A landscape with many valleys, sampled at points; each row gives a point and its height.
A ball rolls from a point to the lowest of its 6 nearest points, and stops where none of them is lower. Distance is the straight distance between rows; heights are no part of it.
med height 28.8: [128 111 134 128 135 143 139 131 157  90 153 113 115 154 175 102 112 110
  79 113 171 140 196 110  85  86 164 113 114 109 161  91  53 151  99 123
 141 107 115]
dore height 44.4: [176 128 120 101 109  66 160 117 115 132 130 131 126 135  75 133 117 110
 125 142 117 138 121 173 133 118 115 103 159 133  89 141 152 123 120 119
 143 114 170]
savi height 51.8: [ 93 180 190 100 175 135 138 101 177 120 169 122 137 148 136 133 159 115
 196 117  99  90 109 144 116 195 135  92  91 124 110 109 140 131 131 132
 163 135  96]
Pip height 54.8: [105  97 159 164 151 166 164 109 145 141 167  80 167 138 171 131 139 125
 125 181 121 127 137 126 155 169 128  97 119 141 151  86  52 155 172 136
 144 122  84]
nav height 26.2: [106 189 139 163 110 143  89 173  88 128 152 177 130 135 174  91 113 148
 101 159 145 144 136 104  63  79 155 126 124 127 157 120  97 122 121 100
  90  99 155]
volav height 81.2: [170  95 160 104 119 105 140 112 130  65  94 139  87 163  84 112 124  87
 101 122 131 106 140 168  96 101 136  87 129 125 104  67  98 130  90  94
 156 111 151]
lugef height 62.4: [114 112  98 106  92 122 119 146 147 130 132  88 156  92 107 152 131 122
  99 142 134 124 161  98 141 166 122 156 183  91 138 170 200 127 119 176
  94 184 142]
sive height 53.9: [ 98 109 143 145 145 156 153 145 158 113 146 104 116 127 164 137 115 112
 108 127 126 134 161 154 165 144 110 123 107 146 154  99  83 152 156 105
 123 116  38]
bonon height 10.9: [ 96 164 152 108 147 138 107 142 158 113 180 152  99 138 190  88 117 141
 150 109 145 134 139 108  54 134 154 148  67 129 155 118 109 106 102  90
  98 128 120]
gon height 33.4: [190 125 101 104  98  64 159 133 109 146  87 122 147  88  85 141 123 104
 113 140 136 142 113 133 139 134 137 166 163 111  98 161 197 115 118 154
 121 176 173]
lomis height 41.8: [135 127 123  97 119 100 136 164 121 134  83 160 131  82 162 164 139 129
 134 104 144 117 118 135 140 127  95 163 100  94 120 167 200 139 120 131
 105 150 126]
Naf height 24.3: [165  94 116  73 126 134 192  76 174  93  84 101 109 126  83 157 103  90
 150 136 131 118 160 156 183 156 137 138 113 146 104 122  95 125 115 131
 150 157  76]
tuduk height 22.8: [ 95 138 122 178 167 150  91 106  97 131 167 115 119 183 133  85 144 128
 142 114 135 132 104  97  71 138 148  78 104 136 113  51  63 129 113  97
 137  45 128]
felos height 56.6: [164 124 124 106  86 145  94 169  98 123  82 134 115 104 101 124 133 115
  92 114 137 146 160 122 142 141 143 182 147  89 119 186 199 146 114 148
 140 168 130]
Bib height 47.5: [187 131  97 114  94 128 117 121 113 138  69 112 146 100  88 172 103  99
  92 119 134 125 151 150 179 123 103 178 194 103 115 165 171 128 135 143
 115 141 161]
gab height 70.4: [162 128 114 127 115 161 162 113 171 153 133  61 143  97 103 165 131 106
  86 172 127 106 179 133 219 164 101 127 187 123 165 145  53 146 171 167
 120 170  78]
Lar height 42.5: [125 164 148 128 170 120 149 112 146  94 120 146 120 100 149 132 153 107
 169  84 150 116 103 120 156 145 105 126  45 120 119  95 115 161 139  87
 162 124  45]
nogip height 41.4: [102 174 134 139 150 125 141 130 124 132 134 152 122  89 134 153 158 143
 139 107 150 122  94 113 130 123  90  88  97 160 144 125 152 145 136 100
 114 124  90]
dimi height 54.6: [142 153 113  85 100 129 117 115 144 133  77 106 143  47 120 158 142 112
 101 107 108 128 124  92 166 172  96 182 132  87 129 190 224 140 103 165
  89 186 134]
Miv height 52.7: [ 91 131 172 134 162 137 127 145 163  97 140  93  92 125 179 138 128 110
 107  90 133 129 150 117 113 156 136 127  73 148 145  97  55 160 149  64
 176 106  56]
das height 25.0: [151 112 104 120  92  65 100 139 110 170 109 140 158 123 131 144 143 124
 156 133 103 145  77 154 123 156 125 157 149 126 122 197 217  80  95 164
 121 173 167]
Nudor height 48.6: [117  78 136 102 149 138 164 110 167  98 149  71 114 176 140 151 134 106
  96 179 134 142 186 121  60 174 174 114 105 106 134  65   9 162 128  98
 160 115  81]
digos height 30.7: [ 95 128 130 153 126 152  82 141  95 146 169 169  85 193 135  78 118 134
 103 108 146 161 129 110  42  64 185  99 139 154 146  70  77 138 105  96
 126  79 167]
zasoz height 44.9: [135 113 135 121 105 119 117 131 117  98 136 129 110 165 104 106 124 130
  91 128 119 128 144 129 117 117 155 104 169 122 120 107 138 109 132 142
 147 127 179]
Nabu height 29.8: [157 125 117 118 129 105 132 160 104 111 106 177  75 131 119 118 162 113
 136 106 116 137  90 112 129  86 105 142  78 137 137 137 154 116 109  93
 151 114 116]
Teb height 46.3: [131 124 133 120  98 129  86 184  77  97 128 152  96 119 108  60 128  99
  79 106 173 177 162 113  60  63 193 161 120  83 151 136 131  94 106 106
 135 132 159]
tam height 48.3: [169 107 118 103 110 112 175 103 204 147  92  83 154  83  84 182 100 103
 144 188 112 113 164 157 194 153  91 145 157  99  85 164 137  94 138 204
 125 191 123]
bovuz height 61.0: [116 130 157 171 147 143 134 126 132 134 157 137 157 134 109 148 137 166
 112 139 132 120 113 158 139 136 117  99 156 142 118 141 132 150 168 171
 115  99 146]
buv height 52.0: [141 141 121  93 151  97 138 112 157 154 107 135 120  93 151 149 145 126
 163 132 141 113  98 154 155 178  62 160  97 103 115 150 198 131 109 141
 132 176 120]
Zatu height 35.9: [138  80 125 137 146 130 134  86  99 106 156  84 112 170 118  95 149  92
 110 103 117 141 124 142  97 137 150  74 117 149 125  50  59 146 132  93
 153  77 117]
riz height 75.7: [153 117 113 116 122 104 151  86 105 162  78 148 132 116 104 198 127 147
 100 126 118  95 109 138 184 134  81 123 131 124 106 144 123 128 148 138
 147 141 107]
Fovi height 86.4: [118 163 130 159 125 121  93 130  69 157 156 168 155 138 136 120 124 179
 179 182 108 140  91  96  89 133 152  92 173 170 118 127 171 121 152 135
  94 137 197]
Nifer height 44.3: [106 110 130 169 158 155 121 120 103 112 141 124 161 181 113 100 130 130
 148 150  99  95  81 156 107 159 134  76 137 159 132  40  89 141 167 108
 151  93 145]
vob height 33.3: [ 72 147 164 164 166 161 119  99 145 112 159  98 152 153 183 117 127 187
 160 131 128 130 121 117  80 174 164 124  95 136 128  89  79 151 166 127
 124  98 136]
kebub height 48.5: [ 68 149 155 141 171 157 145 107 159  99 169  93 147  90 166 112 122 114
 168  87 126  99 117 110 119 171 114 115  82 124 132  98 108 138 137 110
 156 108  40]
fet height 85.8: [177 114 124  69 144 120 176  79 131 100  67  99  74 121  80 140 120 102
 115  90 120 105 115 171 180 143 133 114  85 124  93  95  84 133 107 108
 198 133  55]
pob height 59.4: [114 131 106 156  65 129  51 128  82 161 146 103 161 150  90  98 120 130
  80 181 134 164 146 115 107 105 162 117 241 138 150 139 140 133 149 175
  93 134 183]
ridi height 46.4: [ 87 134 134 173 172 187 127 118 164 122 183 103 133 118 170 120 159 160
 123 134 139  94  94 123 118 163 114  99  81 183 147  91  66 174 168 122
 126 100  67]
dibid height 45.0: [117 111 127 137 142 133  96 130 115 107 162 115 139 141 148 102 116 144
 103 158 121 151 138 126  94 117 153 121 142 126 140  98  76 164 170 140
 124 112 167]
vedef height 57.4: [140 105 115 179 149 145 109 145  88 115 159 136 118 145 121 111 134 121
  84 109 140 141 142  91 105  92 144  92 114 170 160  79  73 185 136  95
 126  83 168]
zogop height 70.1: [154 114 152  92 146 101 188  86 192 117 101 122 106 133 113 176 125  91
 193 124 119  82 107 150 166 165 132 159  98 111 101 146 162 131 114 113
 148 153  82]
Sep height 59.8: [157 101 130  78 126  81 176  85 126 120  93 124 119 127  96 160  96 123
 148 135 123  99 144 162 148 153 103 139 163 120  87 143 142 113 109 144
 142 161 143]
kap height 16.5: [176 126 145  74  95 114 153 154 160 115  89 168 107 114 112 132 132  96
  94 102 149 144 154 139 141 100 133 156 105 113 104 131 141 141 112 117
 169 157 114]
kab height 63.4: [127  98 127 182 158 201 184 113 124 144 137  74 138 157 139 147 123 127
  91 159 117 133 154 157 179 147 110  70 126 154 144  95  48 154 170 147
 141 121  89]
bom height 45.5: [ 99 167 122 135  86 155  70 147  96 173 151 112 153  91 157  84 130 157
 122 173  85 158 123  75  93 118 138 130 173 102 162 186 175 110 142 169
  37 161 161]
Rizog height 49.6: [132 111 179  81 159 137 150  78 187  99 139  87 105 158 113  98 123 104
 181 106 145  77 126 159 111 177 129 122 105 110 109  88  68 130 114 127
 182 113  64]
Dof height 31.7: [131 170 128 131 138 110 127 145 130 117 117 136  89 106 147 126 141 126
 128 100 148 120 108 128 136 103 120 154  81 128 142 120 152 139 102  90
 132 138 104]
tenin height 50.6: [114 114  97 168 114 132 137 147 104 119 145 152 102 151 125  95  87 118
  68 128 138 166 198 112 118  74 152 123 148 128 167  92  70 131 129 100
 123 106 176]
tar height 80.6: [129 106 134  74 120 137 179 121 170 118 113 129 125 110 146 176 107  99
 137 117 142 113 144 139 194 140  97 170 116 110 113 158 134 153  91 122
 150 136  67]
veb height 30.3: [179  80  83 122  97  94 120 160  56  98  97 173 106 148  87  73 118  99
  83  87 153 155 142 136 116  61 181 134 118 117 111  98 147  95  75 102
 161 102 182]
Lofi height 59.9: [142 125 134 122 157 124 199  83 161 117 114 112 137 132  89 181 135 128
 165 157 106 101  66 175 189 178  76 125 126 154  83 129 136 122 158 119
 152 155 124]
Pazi height 38.6: [150 159 107 132  88 104  73 169  67 145  82 196 142 115 108 127 150 145
 106  93 138 127 106 112 137  80 109 163 114 117 131 186 209 105  79 109
 117 131 156]
geg height 57.1: [120 119 125 122 117 125  71 132 106 132 171  99 157 138 145  97  90 165
  98 185 117 163 165 108 103 138 141 115 189 114 151 139 102 135 151 165
 101  98 174]
vofiz height 57.7: [123 138 121 141  90 137  58 158 100 133 179 141 115 150 175  81  99 134
  69 116 165 163 193  88  55  60 184 181 144 104 177 110  95 145 102 104
 106 123 181]
fala height 60.5: [122 127 123 123  86 160  81 170 109 151 127 105 134  81 116 138 169 140
 101 126 118 150 151  65 127 141 148 171 170  94 143 204 234 113 107 167
  95 148 153]
repid height 76.3: [202  82 133  93 109  97 191  93 150  85 103 120  96 125  82 178 111  98
  92 134 117 126 139 160 136 119 128 148 138 129  70 139 114 126 123 155
 138 162 140]
libup height 63.5: [163 144  89 124  74 145 105 132 112 148  47 141 124  57  66 195 131 101
  85  96 111 115 141 103 193 134  97 198 152 144 111 212 197 128  89 126
  93 120 122]
Gapug height 33.6: [110 146  86 109 112  91  78 125  78 190 138 157 142 117 143 120 159 175
 177 153  99 159  68 101  88 146 136 124 134 118 167 191 210  87 100 156
  94 175 171]
Sefuv height 20.3: [136 146 134 128 124 100  92 124  86  98 114 166 113 172  85  69 161 142
 147  82 113 128 106 130 105  82 157 108 104 122  95 100 125  82 113  81
 151  70 161]
gaziv height 52.2: [116 129 114 197 134 158 101 157  97 146 158 131 172 111 120 147 151 174
  94 112 114 138  83 136 151  89 100 102 156 177 144 128 115 152 177 142
 108  78 159]
kupov height 34.9: [128 124 150 129  89 123  93 146 104 151 143 128 130 145 123  95 105 125
 111 135 131 146 160 128  79 110 153 132 176  85 115 157 161  97 128 140
 126 152 171]
sosuf height 61.9: [145 102 156 128 152  75 181 108 155 146 124 132 140 125 102 175 132 115
 155 123 143  93  58 132 184 143  79 139 111 127  95 150 171 133 132 134
 135 165  96]
Daf height 56.9: [134 130 153  63 160  90 147 139 174  93 124 122 112 126 138 156 122 103
 191  94 121 105 132 165 146 178 115 167  93 115  91 144 171 104 121 118
 149 165  80]
gav height 23.9: [ 94 157 137 169 152 120 110 150 104 139 130 155  99 163 113  73 161 152
 151 113 130 111  83 111 108 102 131  80 105 135 141  87 109 149 114  99
 145  87 123]
Gagof height 71.4: [150 105 120 131 139 133 153 110 113 109 130 147 107 123 115 127 147 135
 112 117 109 116 114 152 155  95 122  95 122 158 122  92 101 151 118  97
 146 116 121]
dif height 43.1: [129 138 118 151 143  87 134 109  92 141 128 158 141 134 113 148 148 168
 174 119  93 112  78 130 134 122 106  92 120 131 119 138 186 125 139 118
 127 131 145]
Segif height 75.2: [172 122 119  91 135 131 193 117 141 111  86 134  79 106 121 161 130 106
  92 113 131 112 150 146 183 126 130 139  87 150 124 136  96 148 126 112
 155 145  96]
Gazu height 57.0: [156  84 134 102 127 119 171 125 151 128 131 106 116 160  91 161 119 113
 109 156 127 122 147 154 150 140 115  95 143 129  97 100  94 131 151 152
 143 127 156]
mosof height 27.1: [ 83 120 121 199 147 134  83 159  67 127 145 176 149 146 156  95 141 157
 116 144 143 150  96 118  89  87 150  82 155 187 148  80  79 127 129 114
 103  57 171]
nimo height 16.8: [155 121 158  98 111 139 135 131 146  67 151 141 102 169 165 105 105 104
 128 105 129 108 168 114  71 128 157 157  78 102 129  99 104 132 128  99
 129 114 110]
Botov height 52.8: [140 117 119 122 135  93 156 106 130 163 115 131 161 120 131 167 126 159
 191 141 103 107  83 148 177 160  86  90 120 132  97 157 191 106 132 146
 127 152 157]
sided height 41.0: [101 137 111 170 122 120 112 158  96 153 139 134 160 129 124 138 132 159
 127 137 136 141 116 129 123  67 109 106 140 161 149 135 150 146 147 138
  93 128 192]
fipof height 18.1: [131 133 130  92 113 113 109 147  81  97 106 178  88 134 138  84 130 138
 166 106 150 158 109 136  49  90 159 154  97 116 104 154 180  67  66  56
 132 134 138]
poka height 48.4: [ 86 153 159 127 157 121 110 111 166 100 184  86 164 112 179 119 126 175
 209 161 105 118 116 127  92 173 117 114 105 130 116 111 129 146 183 131
 122 134 123]
Vide height 38.0: [111 159 119 172 128 159  82 111  80 154 137 159 134 154 149  54  98 195
 178 165 149 184 117  85  60 106 173 111 141 134 128 153 102 105 104 103
  81  74 204]
doli height 17.0: [ 92 177 142 164 128 148  73 173 109 144 186 158  94 121 160  85 104 161
 104 122 163 133 143 127  45  85 183 140 101 137 153 127  90 114 116  78
 108  95 155]
nure height 51.5: [156 117 112  89 125 124 184  73 169 138  65 108 145  96 116 195 125  88
 148 168 121 105 147 146 214 191  99 163 122 112 113 173 121 137 135 158
 134 168  86]
Ziren height 48.1: [117  87 184 101 139 150 127  88 175  93 180  86 128 156 188 108 124 134
 124 178 158 150 167 111  39 158 194 116 125 111 160  81  68 119 156  99
 139  94 138]
sivol height 30.2: [ 92 157  91 201 138 130 110 160  91 136 154 161 141 154 140  94 126 153
 126 107 146 124  89 115 104 112 130  92 106 171 164  95  96 131 144  90
 108  98 166]
Gafe height 64.0: [127  63 116 148 122 141 150 126 123 109 134  90 132 134  91 159 125 114
  84 164 105 140 165 133 177 132 132 104 150 148 143  75  52 141 167 147
 133 120 110]
veka height 67.4: [140 113 117 123  94 129 110 139 127 163 139 104 178 118  89 138 103 143
 101 164 120 136 133 119 131 124 120 117 205 138 144 151 138 130 156 178
  94 173 163]
Dun height 57.6: [131 129 147 128 102 153 159 133 162 126 120 116 120 107 149 143 103 109
  98 127 146 133 168 116 162 113 120 164 129 108 141 134 108 151 136 144
 141 165  95]
tipe height 38.7: [134 122 112 130 161  95 130 138 120 146  78 168 108 132 116 136 140 109
 152 102 114 105  74 122 157 115  87 103  89 153 106 136 182 121 103 102
 156  97 131]
kip height 18.2: [ 93 167 149 162 150 145 101 158 123 128 169 177 138 152 158  82 143 169
 137 100 140 140 119 111  83 104 111 154 109 156 159 121 133 137 128 100
 132  96 125]
Tigi height 48.7: [153 129 116 120  79 140  66 140  66 144 111 116 146 130  74 115 139 124
  88 152 114 147 159 112 126 100 140 167 194 120 124 194 187 103 137 151
  97 140 178]
buza height 6.8: [120 126 121 165 139 131 108 135  65 121 150 168 134 177 143  53 136 182
 150 116 111 126  93 128  75  93 162  78 133 157 114  85  91 114 131  95
 129  47 174]
nezul height 32.5: [119 131 141 113 101 128  89 135 128 131 148 125 146 166 158  79  84 138
 122 160 129 144 150 108  38 100 184 128 122 109 139 116  98  99 127 121
 132 106 193]
dofa height 53.8: [100 155 119 152  97 178  65 153  99 133 155  91 157 115 114 120 125 136
  45 171  97 147 152  87 131  99 131 140 193 105 185 149 181 167 150 166
  82 107 169]
giri height 67.5: [119 106 107 175 132 150 168  97 117 147 103 134 137  84 114 163 137 155
 119 140 106 104 101 147 208 129  77 106 159 168 143 146 125 159 140 130
 132 114 126]
fafe height 26.3: [146 124 151  71 128  99 108 162 128  83 110 174  90 129 147  88 119 112
 158  78 142 113 139 141 101 112 167 176  71  97 108 147 165 100 104  87
 138 135 124]
Taz height 40.2: [ 82 177  88 177 109 125  55 179 107 182 151 136 161 108 180 103 125 197
 145 123 129 151  95  83  99 109 153 152 138 131 170 175 168  98 116 154
  66 150 163]
Zinul height 68.3: [180 114 114 127 101 160 160 113 132 133  86 114 124  95  85 147 116 105
  68 173 141 144 149 140 174 119 118 139 194 143 136 149 104 128 146 176
 107 144 132]
koru height 82.3: [136 122  89  88  82 144 190  88 134 124  59 115  92 109  75 225  96  87
 109 124 144  93 160 138 218 166  76 165 141 141  89 180 111 120 106 178
 110 160  72]
sobap height 62.5: [176 111 152  77  95 102 176 149 121  83  64 158 112 149  53 120 121  79
  96  94 143 119 151 172 124  97 128 128 115 126  87 119 108 123 116 122
 132 128 124]
gepar height 46.5: [ 91 147 148 144 176 150 124 114 151 111 179 118 154 130 167 135 164 144
 191 143  98 119  96 134 141 169 103  80 106 131 124 109 113 160 160 149
 123 113 121]
ripom height 55.0: [151 118 140 113 137 113 158 110 174 128 152 117 152 114 133 155  98 120
 187 150 112 105 143 135 137 163 125 126 121 125 113 142 137 126 122 142
 128 175 115]
mibe height 53.6: [145 141 124 140 178 113 111  76 164 136 144 122 103 163 110  82 170 106
 156 117 114  89  90 155 118 182 145  83  93 110 103  50  79 111 117 117
 169  84  61]
sofo height 61.1: [ 97 138 135 161 139 144 151 127 166 161 132  95 151 132 149 164 147 129
 118 154  98 114  96 154 201 153  84 116 146 163 151 114 123 165 168 135
 105 141 100]
dipa height 55.9: [128 133  89 158 133 157 181  69 145 150  65 105 151  94  73 221 114 117
 100 139 102 121 137 149 225 146  53 131 163 149 119 153 102 163 137 166
 124 136  83]
furez height 50.5: [ 93  64 131 156 153 184 127  93 135 114 162 105 103 174 153 130 144 117
  86 122 122 111 149 108 140 149 154  91 115 160 173  51  17 161 107 104
 180  90 108]
zapo height 56.5: [175 133 120  96 152 109 127 117 129  94 136 131  95 161 108 105 145 114
 159  86 125 109  93 177 121 110 115 126 131 116  99 114 138 121 127 137
 142 127 108]
guv height 49.9: [131 140 123  81 128 140 138 161 162 104 127 140 121 115 146 153 137 115
 177 106 137 111 117 134 153 118 120 156  86 108 124 143 168 130 120 125
 151 165  68]
vel height 55.8: [150 142 107 128 161 124 159 105 145 110  73 149  90 124  83 107 169 109
 143  79 137  73  75 150 155 124 103 138  52 122  94  80 135 138 112  86
 181  94  55]
lanam height 45.7: [131  81 122 155 136 120  88 107  83 100 134 142  96 157 118  73 117 121
  89 135 139 160 165  79  52  64 170 115 135 146 122  73  62  99  81 112
 129  81 185]
genen height 56.8: [120  84 126 133 184 140 170 108 155 138 130 117 106 164  96 127 158 127
 158 126 113  74 106 151 158 152 109  72 113 141 117  96 107 135 149 110
 146 128 102]
ribuk height 44.6: [109 117 163 109 124 169 136 148 181 114 144 117 110 136 153 147 132  92
  91 150 143 136 202 137 138 119 151 117  93 139 145  94  40 167 144 111
 160 125  55]
Mubob height 26.4: [116 118 104 116 113  65  78 158  63 188 128 138 155 104 133 106 167 124
 167  84 120 142 104 122  69 136 129 178 133  90 117 206 239  71 104 155
  79 193 154]
siv height 59.6: [121 119 103 191 205 189 129 111 158 138 117 100 154 168 127 137 142 149
 133 114  93 105 121 146 180 164 109  90  89 174 120  72  68 156 171 110
 151  82  76]
nafe height 50.2: [141 170  98 181 126 132 148 144 104 160  93 145 161  83 144 171 152 151
 123 129 135 129 127 113 168  98  72 143 117 154 160 169 148 135 148 153
 100 124 119]
sal height 31.2: [116 144 114 106 128  47 119 151  73 145 118 183 146 134 136 119 142 162
 167 121  91 144  54 130  84 105 130 135 132 119 117 159 186  63  93 113
 133 154 187]
lub height 21.9: [105 152 132 134 150 122 100 137  99 130 142 174 118 167 140  64 146 140
 182 143 121 131 102 120  75 112 158 106 115 129 128 115 138  82 105 103
 101 117 162]
lef height 67.8: [106 145 123 122 125 162  94 160 163 149 127  89 159  91 139 161 131 153
 109 147 122 133 158  97 161 137  87 161 154 125 168 160 137 152 150 178
  92 162 112]
Betig height 56.7: [ 75 142 129 158 122 161  84 159 135 139 162 108 157 103 171 141 100 160
 122 170 133 141 131 102 133 135 124 125 153 137 174 121 141 139 179 158
 115 145 159]
bomun height 42.8: [154 140  98 126  98  85 124 157  80 142  87 166 142 157  84 123 141 120
 106 103 128 132 118 121 127  82 132 140 140 149 133 143 154 127 112 128
 126 105 140]
ket height 19.4: [ 71 162 134 149 160 174 104 146 110 110 169 137 118 149 156  82 135 160
 151 145 165 132 130 110  77 124 151 111  86 124 164  77  74 138 141 105
  98  74 130]
Mumid height 92.7: [101 111 145 141 135 162 133  83 207 153 175  72 189 102 178 173  70 142
 149 182 113 140 130 145 148 162 115 107 172 118 128 109 116 114 204 182
 120 147 141]
Liro height 24.9: [153 129 138 117 100  99 113 171 126 119 139 138 105 158 166  95  93  93
 125 104 167 127 167 138  78 103 172 122 126 100 123 126 131 101 118 101
 149 114 167]
bidi height 45.1: [122  94 129 136 173 163 131  78 128  96 162  73 116 194 113 116 136 117
 131 148 112 135 128 144 121 162 145  81 125 144 126  21  17 115 139 114
 176  77 106]
Vudi height 74.6: [152 124 167  87 142 121 187 120 155  81 129 107  96 112 147 139 127  93
 144 116 150 109 174 149 139 136 139 150  99 107 118 129 107 118 121 121
 180 132  55]
falem height 13.8: [103 145 109 135 108  81 115 161  92 172 113 154 143 112 127 109 144 134
 115 103 101 164 109  96 124 109 128 151 154 120 117 174 214 111 110 142
  75 166 161]
mabiv height 49.7: [108 125 176 129 185 134 162  94 157 127 159 105 103 163 152 131 140 140
 181  97 116  85 107 163 145 165 106  97  82 117 123 101  94 141 147 107
 146 105  94]
Tudez height 56.4: [109  98 153 106 146 155 169 119 156 101 145 120  77 166 126 125 137  99
 130 101 127 127 155 136 124 149 133 116 104 136 117  83  59 141 145 102
 178 102  61]
Ligo height 57.3: [ 87 144 153 135 147 108 134 123 143 135 159 138 156 117 187 121 122 152
 191 146 104 117  95 111 123 164 133 103 115 128 108 152 152 104 142 143
 102 135 126]
Tak height 41.6: [150 102 144  57 128  98 155 139 164 110 109 158 112 141 123 120  98 118
 172 109 130 127 109 141 135 118 127 134 107 131 110 166 159 105 116 120
 155 159 117]
Lubab height 73.6: [149  89 109 128 154 155 198  99 166 113 107  92  86 126  89 162 144 116
 117 137 121 107 108 170 175 162 105 122 101 151 109 124  89 126 140 100
 155  92  77]
Mava height 81.6: [150  73 148  43 136 123 198  83 174 106 121 108 113 162  79 125 108  60
 131 112 152 106 154 158 144 158 137 144  91 105  77 116  85 107 109 115
 189 154  77]
vud height 42.7: [ 85 104 145 136 197 187 127  85 193 109 163  83 126 167 174 108 130 136
 129 153 125 126 128 118  55 176 164 114  89 123 141  61  51 151 150 101
 126  89  59]
depa height 49.4: [151  70 164 107 142 139 163 107 152  95 159  99 132 167 123 123 118  83
 110 140 118 135 172 166 128 145 157 105 135 115 104  73  56 148 147 134
 157 131 122]
bava height 78.6: [175 143  78 118  60 108 121 146  90 155  67 109 130 107  91 134 120 107
  46  92 121 125 151  79 144  93 139 169 178  75 108 193 209 131 103 142
 131 115 155]
Mugo height 56.1: [120 114 137 126 158 137 171 111 194 137 170 103 133 101 159 204 136 124
 190 171 114 127 124 123 182 183  92 144 126 118 125 149 139 155 146 152
 135 170  81]
nok height 58.2: [138 114 155 133  89 142 137 141 146 116 145  95 138 153 165 127  91 113
  91 143 127 133 148 143 126 132 135 118 149 113 156  95  88 113 152 143
 152 131 114]
zato height 28.6: [128 133 128 143 120 100 114 169 115 147 125 156 121  96 149 113 144 145
 113  89 150 130 122 112 129  83 115 168 116 123 163 161 181 126 113 122
 104 137 102]
dipe height 45.8: [124 147 143 117 114 138  99 184 127 116 139 140 118 102 140 101 128 116
  98 133 158 150 188  96  72  65 163 142 148 104 183 127 124 155 120 135
 123 135 141]
nof height 50.8: [141 151 101 117  93 124  77 182  82 149 136 122 120 103 112 100 128 115
  92 104 149 161 168  95  87  77 182 168 143  95 154 179 176 116 100 141
 110 145 154]
ludi height 43.7: [ 92 129 160 143 144 174 111 118 168 116 136 122 117 157 133 103 139 137
 166 106 138 118 107 146  82 154 137 115 124 135 112  85 100 123 138  87
 148 106  90]
bise height 73.5: [162 106 138  78 107 109 134 122 157 141 111  91 142  98 132 147 107  77
 150 123 132 112 178 132 143 174 100 186 167 100  80 191 201 117  76 163
 118 192 110]
Zalu height 85.1: [139 117 125  52 111 127 194 112 180 118  93  98 116  98 123 178  86  77
 172 131 164 105 174 142 188 161 125 158 127 108  81 158 134 136 108 179
 147 182  69]
Vilen height 63.1: [151 137 120  83  70 160  93 132 105 131  78  90 133 110  78 148 155  79
  82 121 117 152 142  89 161 140 120 164 173  87 124 217 215 121 129 147
 104 160 148]
ler height 28.9: [ 93 142 130 168 133 101  93 162  95 162 126 159 145 102 142 119 144 182
 139 104 123 144  67 105 131  98 107 131 126 149 145 147 163 135 112 110
  95 125 152]
Tofo height 33.8: [161 128 140  96  91 114 131 135 116  96 119 136 125 138 120 108 120 106
 136 112 143 157 167 125  92 100 161 155 164 108 113 169 180  93 110 129
 148 161 166]
kad height 14.9: [ 94 174 147 111 116 106  97 157  87 121 133 192  66 147 153  51 121 138
 157  90 141 160 100 109  32 102 169 150  86 111 135 143 163  78  77  83
 100  98 149]
fetel height 37.5: [121 130 120 143 120  78 116 158  86 128 128 186 118 124 106  90 153 168
 134 113 122 130  73 121 121 108 117 122 106 157 120 153 187  96  94 106
 117 114 155]
gezi height 60.4: [ 96 139 112 100 148 116 175 102 179 160  77 118 138  71 184 221 125 110
 148 117 133  89 110 109 201 185  50 178  98 116 125 175 176 163 137 155
 117 184  74]
Vebi height 39.8: [ 83 180 110 195 121 160  35 169  78 139 141 148 156  86 175 103 124 171
 117 147 132 161 113  79  83  84 179 125 175 143 172 140 124 112 110 140
  65 134 180]
vepez height 67.3: [106 130 130 144 130 111 151  95 146 141 146 130 183 128  99 144 122 170
 161 150  94 134  98 172 166 153  88  85 155 156 129 106 116 118 159 164
 121 117 170]
rof height 80.1: [122 116 122 177 173 165 119  85 183 130 158  84 175 144 127 168 135 161
 180 169 114 117  99 159 176 187 103  74 149 179 108  92 100 132 166 162
 137 148 151]
sef height 61.2: [146 127  93 122 131  88 136  87 151 153  96 124 152  98 119 174 132 140
 163 158 114 125 116 134 193 157  80 133 158 120 120 147 173 140 118 175
 121 150 150]
Luzel height 22.4: [158 111  91  89 109  96 188  57 171 137  46 128 133  65  73 215  94  76
 145 158 126 114 116 151 210 188  80 147 150 117  87 181 133 127 126 181
 133 155 144]
rif height 23.5: [133 159 129  99 143  97 121 176 127 142 135 165 107  97 153 108 155 130
 162  76 158 141  96 116  87 115 109 156  65 129 120 149 185  84 110  89
 129 118 110]
mar height 52.1: [164 122 106 122  86 142 114 124  93 149  89 112 154 101  72 170 129 145
  66 137 110 145 132 119 172 121  91 138 205 129 125 171 166 113 112 160
 104 126 130]
Duna height 63.9: [155 130 105 165  98 130 101 134  91 139 134 150 124 121  85 110 123 137
  51 147 131 152 162 126 129  68 131  94 175 136 153 101 107 136 143 133
 130 102 187]
ber height 27.2: [ 75 186 118 215 121 155  80 166  81 162 155 134 135 151 193  72 116 182
 157 119 163 149 115  94  84 103 158 117 131 142 162 121  79 125 121 105
  95  93 151]
nemob height 45.9: [102 150 135 176 101 138 106 158 123 137 146 144 137 134 142 121 104 132
  79 129 143 141 155 120 105  93 137 122 153 136 170 136  88 153 167 148
 112 122 178]
zut height 34.4: [130 155 130 116 109 108 121 164 100 132 133 153 127 130 148  93 111 139
 107  87 144 133 169 135 114  66 149 153 106 123 160 126 163 136  89 106
 136 132 127]
buf height 34.3: [160 147 120 132 103 132 112 136 120 176  95 138 138  88 133 153 129 125
  92 125 130 157 149 118 158 109 105 144 159 118 136 159 186 130 119 150
  93 140 160]
Deki height 74.8: [116 139 123 175 131 124 104  87 124 139 154 130 169 146 133 133 117 176
 170 170 101 126  83 160 107 145 131  98 138 153 104 115 130 109 174 162
 115 114 183]
ziz height 31.9: [133 145 125 123 109  94 122 150  94 135 127 182 133 143 121  68 117 144
 137 131 136 149 139 108  78  77 190 129 146 112 126 137 165  90 104 142
 139 150 173]
Fam height 49.5: [ 98 159 140 147 164 121 143 141 161 125 143 139 122  96 163 171 137 124
 157 112 133 112 119 135 181 140  94 148  90 128 150 159 141 173 124 118
  95 135  74]

For each start below, name the point where the ball stops.
Mugo: bonon
Gazu: falem
Gafe: buza
Lofi: falem
kebub: bonon
Miv: bonon
